Points, in no order, along strands that fork, close into loops and pass close to each other.
Points whose rows are less than 24 apart are linked; no others are. Some points are linked to none.
zer: [-20  -7 -12   4  13  -3  22 -10]
sokim: [ 50   4 -12  -9   6  -2 -24   6]
Vekez: [ -8  21  10  -2  16 -12  45 -42]
tob: [  3  52  -1  -3 -21  27  24  27]
Sepun: [-46 -15  15  16  -7  -3  -3 -19]
Pimus: [  0  24   4   2  13  -6  47 -34]
vitil: [-11  54 -24  -7 -15  29  25  15]
mor: [-13  13 -12   2  14   0  37 -22]
Nimaz: [-11 -31  43  23 -22  -8 -16 -14]
vumib: [  3 -28  -9  -9  20 -16 -48   1]
kad: [-34 -30 -25  -5   9  -2 -20   8]
buz: [ 55  30   6  -8 -14   9 -17  22]
Susi: [ 11 -18 -29 -12  10  -2 -18   9]
Rel: [ 34 -14  -8  -6   8  -7  -9   5]
rog: [ 10  39 -15   0 -15  23  28  12]
sipun: [ 14  47  -2   4 -11  15  45  -8]
Rem: [16 -6 -1  8  5 -1 27 -4]
laso: [-27 -25 -40 -12  13   1 -17  12]
dal: [  8  47   1 -12 -21  24   5  44]
peri: [  5 -36  37  12  -5 -18 -23  -7]
Kani: [ 18 -18   3   5   7  -8  14  -1]
Biv: [ 41  44  26 -11 -17  11 -12  41]
leb: [-28 -35  -6  -3   1  -7 -39   5]
fim: [-45  -4 -20   0  15  -2  14 -15]
kulu: [ -2  35 -17  -3   5   8  42 -22]
vatiz: [-2 -9 -8  6  9 -2 25 -6]
sino: [ -8 -27 -30 -15  17  -6 -37  10]
fufol: [ 44   4 -20 -10  11  -3 -32   4]
vas: [  6 -22 -19  -7  11  -5  -9   7]
fes: [-48 -16 -19   1  10   0   2  -7]
voki: [ 47  32  15  -3 -22  14   4  26]
nuve: [ 41  26   1  -3 -19  16   5  24]
kaleg: [  1  54  11  -8 -19  25  18  42]
tetos: [-20 -33 -17 -10  11  -7 -39   8]
Semim: [ -8  43 -20 -12   6   7  41 -29]
ket: [  0 -33  16   2   6 -17 -54  -5]
sute: [-39 -29  -1   5  -1  -3 -17  -1]
vene: [-15 -26  25  16   1 -11   5 -10]
runol: [-34   4  21   7  11 -14  24 -39]
tuva: [ 48  37  28  -2 -25  13   8  29]
refo: [  3 -35  24   6   3 -16 -21  -2]
vunit: [ 24 -12 -23 -12  21 -10 -39   3]
Vitu: [ 47  46  41  -8 -16   7  -9  42]
digup: [19  8 -7  6  0  5 34 -3]
Firet: [-24 -25  32  21 -10  -9  -1 -15]
foso: [ -6 -28 -11  -3  10  -7  -9   6]
varut: [ 12  31   3   5   6   0  51 -30]
podid: [  9  39 -14   2 -10  18  38  -2]
meze: [-41 -23  20  20 -20   1 -14 -18]
fibuk: [-15 -19  13  12   8 -10  16 -11]
mirug: [ 17  39  -5 -12 -21  24   1  38]
Pok: [  1  18 -17   2   6   7  37 -13]
Bedu: [-20 -25  42  27 -19  -7  -5 -20]
vidap: [-21 -30  -4   1   7  -6 -11   3]
vukid: [ 13 -22 -18 -10  23 -15 -46   2]
patut: [ 23 -22  -1   1   9  -9   2   3]
Tere: [-15 -21 -49 -18  14   3 -23  14]
sil: [-25  -8  10  12  11  -9  23 -22]
goge: [-22  17   9  -5  19 -14  36 -42]
suban: [-27 -36   4   1  -6  -6 -43   2]
Mudo: [-25  13  -4  -1  18  -7  34 -32]
boz: [ -4 -21 -42 -18  17  -2 -33  13]
mase: [ 35  -6 -13  -6   3   0  -1   8]
Popu: [ 56  41  42  -4 -21   9   1  35]
Fotal: [-54 -20 -21   0   7   1  -8  -2]
zufot: [-42 -21   5  10   0  -3  -3 -10]
sefe: [ 36  41  13 -12 -19  15 -11  40]
Vul: [ -2 -36  40  17 -15 -13 -26 -10]
kovav: [ 35  -5 -23 -11  20  -8 -38   1]
zeli: [-33 -29  19  17 -19  -2 -21 -11]
novep: [ 24  31  -9  -2 -18  20  21  19]
paze: [-26  -6 -23   1  14   0  19  -8]
Duv: [  1 -29   5  -3  15 -18 -57  -3]
kup: [ 32  23  -7  -1 -16  16  17  16]
monu: [-22 -34  23  14 -16  -5 -27  -7]
zare: [-36  -1  13   9  11  -9  23 -29]
dode: [ 26  -3 -15  -3   0   5  11   9]
vugo: [-21 -37  14   6  -9  -8 -41  -3]
tuduz: [ 20   7 -16   1  -2   9  24   5]
tuniz: [  2 -35  18   3   5 -17 -37  -2]
vugot: [-38   9  30   3   6 -16  20 -47]
tupa: [ 18  37   1   6  -4   9  48 -16]
kal: [ 29  38   2 -11 -21  20  -7  37]

A piece is all that can be reached along the links. How many separate loops has the piece of each point below (a circle has one, a figure eight two, a Y none), and how many tips (points with one link)?
sefe -> loops 0, tips 2
monu -> loops 0, tips 2
Rem -> loops 1, tips 1
vukid -> loops 0, tips 2

A tip is a point with one link. Name the tips that can be reached along the links from each point below, in the order of the rows.
paze -> Fotal
boz -> kad, Susi
Pok -> tob, Semim
tuniz -> sokim, vugot

A fork is a point with three links, a tip a point with one. Leave the first point through the second and follow the links. Name the first fork or tip that comes.
mor, Pok -> Semim
leb, tetos -> kad
Duv, vumib -> sokim
zer, paze -> Fotal
zufot, sute -> Susi
